Each row is a point on a landscape with many peaks, with its height.
A climber steps from a point to the highest of its 2 nearest points, and stops where none of them is higher. Distance is the straight distance between rows; heights are no part of it.
Z800: [-48  -1 -29 -48 -49  36  22 -28 -29  34 -17  -5  57  35  12  18 -45  24
   9  33 -11]  (h 38)
Z651: [  9 -43 -12   7 -45   7 -12 -38 -24 -30  21   8  17  19  17 -21   5  -7
  34 -15 -18]  (h 206)
Z215: [-74  -9 -40 -22 -10 -39  22 -63 -39 -10  -3   5  -1 -35  -6   8   3  10
   6  11 -23]  (h 118)
Z945: [  8  -6 -19 -12 -20   8 -26  30   4  33  -5   3  75  14  60   1 -34  24
  26  16 -33]  (h 381)
Z204: [-14   6 -23  52 -23  10 -28 -30 -19 -11 -29  17  25 -21  -5 -25 -21 -23
  11  39 -54]  (h 24)
Z356: [-20  13  -3  32  24 -20  -3 -63 -23 -34 -31  20 -52 -40 -34  -7 -26  -6
  26   6  10]  (h 195)
Z773: [-16  14 -27  -2 -23  14  -3  -2  -5  21 -16  -4  57   9  64 -23 -41  21
  36  29  -2]  (h 428)
Z856: [ 12   5 -27   4 -24  40   0  -4  19  -1  -7  -6 -20  21 -11   3 -21 -18
 -61  15 -45]  (h 240)
Z439: [ 19  26  63 -24   9 -11   2  20 -18  13  18 -31  -5   6   3  19  38  19
  17  -6  99]  (h 277)
Z523: [-18  33 -58 -27 -15  21  -7  28  -8  30 -69   2  25  31   9   3 -42   0
 -29  48 -16]  (h 17)
Z783: [ 22  27 -21  36  16  20 -27  -8  12 -14 -34  25 -30 -22  -9  -5 -62  -8
 -38   1 -33]  (h 445)
Z233: [-15  14 -25  26   3 -28   5  -8  -8  -2  -9   4  -6 -11  28 -23 -27   3
  27  -3   3]  (h 563)
Z54: [-14   3  37 -31 -26   9  23  10  11  31  60 -28  22  28  40  17 -22  42
  -4 -19  36]  (h 481)
Z347: [  4  10 -21 -26  17   2  -8 -14 -15 -19 -20  27 -15 -12  14  33   3 -15
 -57  10 -21]  (h 373)
Z745: [ 73   6  11  39  -8   6 -28  17  41  24 -38  12 -35   9   1  10  -6 -29
 -23 -26   3]  (h 354)
Z915: [-18 -29 -39  11 -26 -12 -11 -28 -41 -33   4  -6  11   4  16 -39  18   8
  63 -13  -2]  (h 178)
Z984: [ -6   5  -5  -9  44 -27   2  24 -14 -14 -26   0 -19 -45 -10  17  19  17
   7  19  29]  (h 180)
Z678: [ 46  15  98 -13   2  -5 -18  21   4  22  35 -26   0  14   8  29  12  13
 -13 -10  73]  (h 383)
Z368: [  3  20   3 -28  33   5  10 -12  20  -9   7  20  -6   2   5  29  27 -15
 -96  25 -31]  (h 341)
Z599: [-24 -15  48 -20  -6  12  17   7 -10  -8  75 -49  41  12   3  -4  45  34
  27   0  31]  (h 566)
Z123: [-22 -33  10  -9 -13  -5  31 -23 -16   2  22  -7 -11   4  -5  23  -5 -13
  11 -23 -16]  (h 177)
Z377: [ 15   5  36 -19 -12  11  32 -45 -18  -8  21 -16 -26   4 -18  22  30 -28
  -1   3  41]  (h 286)
Z926: [ 37  17   8  34  23  18 -18   7  26   0 -28  11 -55 -19 -19  -4 -22 -37
 -17 -14 -13]  (h 399)
Z110: [ -7  37 -32   7  -3  15 -16   1 -20   5 -48  -5  30   5  -1 -14 -58   2
 -21  58 -23]  (h 9)
Z748: [-45   9 -52 -32 -30  22  16 -10 -40  23 -59   5  48  36  21  19 -30   0
   5  31 -10]  (h 26)
Z927: [-11  -4  21  10   9 -12  27  20   4  -1  42 -22  11   6  -5 -14  75  10
   4  -9  27]  (h 813)
Z205: [ 24 -18  14  -6  13   2 -20  34   9   6 -18  -6   2 -14 -22  20  39 -19
 -28   1 -30]  (h 494)
Z611: [ 14  10   5  33  -1  12  -1  35  35  29   4 -19   7  -4  14 -30 -48   6
 -12  15 -13]  (h 90)
Z559: [-11 -17   7  24  -8 -22  16 -18  23   3 -12  16  13 -40  18  -4  55 -25
  12  27 -29]  (h 533)
Z674: [ 64 -34   7  17  15 -12 -51  19  28 -14  16  54  -9  24 -16 -11   3 -13
  55 -53   1]  (h 345)
Z371: [ 10   1   0   4 -18  17  -2 -21  11  -3 -13  -2  41  -2  16  -9  48 -27
  -3  47 -19]  (h 454)
Z63: [ 59 -33  18  -3 -31  14 -20 -28  14 -14  50   6  22  38  20 -11   8   0
  15 -29  -5]  (h 253)
Z341: [ -2   3  -6  -3   5  31 -10  27  -8  12 -32 -35   2  -9 -34   8   1 -13
 -28  37 -16]  (h 579)
Z510: [-30  30  -2 -22  18  27  18   1  30  21  -9  11   7  -5  -8  16  -2  -8
 -72  64 -30]  (h 386)
Z79: [ 12   8   3 -17  56  -4 -13  20  16 -37   7  25 -51 -33 -31 -17  53  26
  -8 -31  21]  (h 220)
Z892: [-38  13 -27  -5  11  11  14   4 -18   2 -36 -36  -7   1 -50  -1 -19  16
 -28  38  -8]  (h 666)
Z647: [ 17   0  24 -12  -6   9   4 -14  21   2  15  11  36   0   7  17  48 -21
 -63  35 -43]  (h 384)
Z729: [ 41 -40  26   2  13   2 -30  32  21 -13  13   6   2  -5 -40  19  45 -20
  -9 -47 -31]  (h 431)
Z677: [  6  24  -2   2  28 -13   4  49  24  -9  15 -12 -37 -10 -18 -16  36  19
 -25 -29  26]  (h 254)
Z461: [-22  14 -35  48  -4  13 -25   7 -10  -6 -65  -1   8 -11 -26 -14 -31 -18
 -17  24 -62]  (h 15)
Z790: [-26  22 -17  -3  14  12  21 -23   1 -12 -23 -16 -45 -20 -45  15 -55  16
 -33  20 -13]  (h 576)
Z399: [-47   2 -16   9  22 -24  14 -52 -49 -40 -38   0 -33 -23 -49  13 -26  -1
   6   4  -7]  (h 172)
Z963: [  9  14 -36   1  19 -21 -34 -14  -6 -40 -29  42 -13 -11   9   5  11 -22
 -22 -19 -39]  (h 417)
Z180: [  6 -17  45  -8 -23  16  -7   2 -14   6  42 -34  33   8  17   3  47  22
  59 -15  61]  (h 531)
Z977: [ 51 -21  52 -14 -13  12 -24   3  -1   2   9 -19  -5   8  -6  17  -6 -22
   2  -4  12]  (h 800)
Z699: [  8  25 -11  31   6  -7  -1  12  29  28 -19  24  27 -11  59 -25 -30   3
  29   3 -13]  (h 489)
Z403: [ 43 -37  16  25  26  15 -42   8  32  -9  10  39   1 -13 -24  -2  20 -29
  12 -41 -32]  (h 385)
Z31: [ -9  -8 -17  18 -11  24  37 -12  30  16   5  -4 -23   4 -31  14   9 -30
 -45   3 -54]  (h 216)
Z616: [-30  33 -23 -25  -8 -11  49   6 -10  14 -20 -33  -8  13  10   1  23  21
 -24  18  45]  (h 641)
Z625: [-48  26 -42 -37  -6  14  42  -3 -23  14 -41 -32   7  15 -21   2   9  26
 -29  46   7]  (h 768)
Z550: [ 59 -11  43   9   7  -8 -21  24  51  28   6  43  -8  14   6  36  -3 -33
 -19 -54   1]  (h 306)
Z165: [ 13  -2 -14  43  27 -16 -19   9  23  -4  -9  49 -31  -7  -8 -38  20  -7
  66 -15   0]  (h 458)
Z133: [ 46 -22  28   4  -6   6  -7   2  15  -4   5   2 -13  -8 -31 -16  49 -27
  34  -6  30]  (h 582)
Z355: [-19 -23   9 -17 -23  11  22  22  -7  21  31 -43  25  18 -20   3  -8   1
 -14  -3  -7]  (h 137)
Z728: [-37  -6 -34   3 -20 -28   9 -57  -7   7  22  27  17 -12  54 -12   8  -1
   6  20 -37]  (h 56)
Z106: [-32  13  37 -44  24 -13  24  15 -12   7  27 -27   6   1 -16  39 -12  42
 -37   9  47]  (h 515)
Z446: [ 20  -7   2   0  13 -20  28  -8  11   1  -3  42 -47  -7  22  40   3 -34
 -15 -51   0]  (h 187)
Z886: [ 15   4   5   2  56 -16 -30  25  -5 -36 -38  36 -34 -39 -16  -2   9   2
  19  -4  14]  (h 194)
Z407: [-36  16  -2 -14   5   6  43 -13  18  15  16  -9   7   1   4  11 -21  11
 -38  35 -16]  (h 438)
Z592: [ 59 -41  45   5  -7  -5 -38  -6  31  -1  45  35  13  40  18  -7  19 -10
  51 -39  18]  (h 302)
Z891: [  8   7 -32  12 -44  39 -20  22 -15  17 -16 -30  27  37  15 -29 -63  14
   1  -2 -22]  (h 295)
Z119: [-10  -3   3  18  24 -29  25   4  17 -10   9  16 -15 -31  -9 -12  79 -14
   1   1  -7]  (h 622)
Z501: [-37   8 -28  28  22 -32  22  31  22 -10   0  -1 -15 -24  -6 -14 -14  16
   7 -25 -16]  (h 657)
Z264: [ 17 -17  10 -14  -1  -9   5  22   4  -6  25   8 -30  19   1  16   1  -1
  -4 -59  11]  (h 224)
Z76: [-65 -32 -16 -22 -19 -24  28 -64 -41 -11  42  -1  16  -6  13   4  13  22
  13  14 -26]  (h 89)
Z701: [ 31 -12  15 -10  -8 -17  13  44  35  32  10   5  -7  29  23  24  -1  -4
  -5 -55  20]  (h 260)
Z162: [ 14  13  20 -30  10 -10   2  37 -15   5 -15 -35  -7  -8  -5  15  32  24
   8  20  70]  (h 221)
Z350: [  8 -14 -24   2  30 -10 -29  35 -19 -29  28   1  -2  -5  -6 -34 -12  35
  38 -23   5]  (h 133)
Z48: [-69 -12 -26 -28 -40  22  39 -63 -35   2  10  -5  28  19   9   7 -13  10
  -4  47 -25]  (h 58)
Z597: [ -2 -20 -11 -14   9   7 -28  30 -17 -25   8 -35  -3 -21 -32 -22 -56  33
   9  -7  -7]  (h 108)
Z400: [ -7 -34   2   2 -23 -14  13 -15 -11  21  15  13   8  25  18  -1  47 -21
  61 -50  12]  (h 552)
Z922: [ 39  13  72  -4   3  13  -7  18  18  10  28 -27 -10  -5 -14  13  10  -6
 -45  -3  34]  (h 544)
Z247: [-29   0  39 -35   3  -6  31 -29 -32 -20  42 -22   1  -6 -16  40  21  -1
 -24  18  20]  (h 374)
Z13: [ 48   1  12  28  12  -5 -18  -9  23 -15 -11  25 -44   3 -16 -32  17 -21
  49 -15  39]  (h 501)
Z852: [ -1  25 -39  13  28 -37 -26   6 -20 -41 -20  67 -12 -22  33 -10  -2  -6
  18 -18 -16]  (h 450)
Z171: [-17  27  61 -42   1   2  26  16 -12  37  45 -33  21  23   9  43  -8  22
 -34  -9  53]  (h 750)
Z296: [ 23   8 -34   6 -39  34  -1 -19   8   8 -19 -10   2  31  16 -27 -41 -16
 -31  12 -26]  (h 264)
Z193: [ -8  26  -6 -22 -13  14  39  -1   7  22  12 -23  -3  29  19   9 -18  16
 -49  27  34]  (h 522)
Z730: [ 24 -18 -33   3   0  -5 -40  18 -21 -36  -2  20  18   6  13 -39  19   1
  62 -25  14]  (h 154)
Z738: [-50   3 -29  29 -23 -11  -5 -53  -8   3  -2  23  45 -19  23 -32  -7 -13
   7  58 -49]  (h 37)
Z37: [ 18 -31  20 -17 -21   4 -13  40  -3  17   9 -12  14  30  12 -13  32   3
  61 -41  40]  (h 704)
Z104: [ -9  31  -7  31  35  12  -8  -2  -4 -14 -45 -13 -52 -37 -46  11 -79   5
 -22  -5 -15]  (h 504)
Z360: [  6   7  18  19  11   2  16 -51  -6 -19  -8   9 -43 -22 -13   5   4 -18
   4  16  11]  (h 228)
Z619: [ -2   7  23  22  29 -13  14  36  36   6  35 -11 -35 -17 -20 -19   9  27
   9 -20  42]  (h 291)
Z322: [  4 -13   6  23 -11   1  -2  30  31   3  29 -29  31   3   5 -15 -21   7
   9  -1 -31]  (h 107)
Z416: [-50 -26 -19  -3   8 -33  13 -42 -59 -27  -9   1 -15 -25 -31  11  14   5
  35 -15  -6]  (h 146)
Z86: [ 34  -7 -22 -16 -45  19 -33  36  -7  34 -22 -16  44  41  39  -1 -53   6
  -8  -4  -2]  (h 330)
Z172: [ -6  12 -18  29  26 -37 -13   1  -1  -6 -25  52  -7  -9  15 -23  -9 -20
  70 -25  15]  (h 493)
Z976: [  6   5  39   8  -2  -7   9  29  26  17  49 -33  -2  11   9 -10 -14  33
  20 -24  43]  (h 353)

Two climbers start at each pair of points below. Name the first point that both come to, or write -.
Z651, Z416 -> -
Z510, Z647 -> -
Z701, Z729 -> Z892
Z31, Z123 -> Z625
Z204, Z110 -> Z76
Z891, Z915 -> -
Z523, Z856 -> -
Z79, Z264 -> -
Z399, Z886 -> Z171

For each start below, name the point where the climber stops.
Z461 -> Z171
Z322 -> Z625
Z350 -> Z625
Z296 -> Z501
Z984 -> Z977
Z446 -> Z625
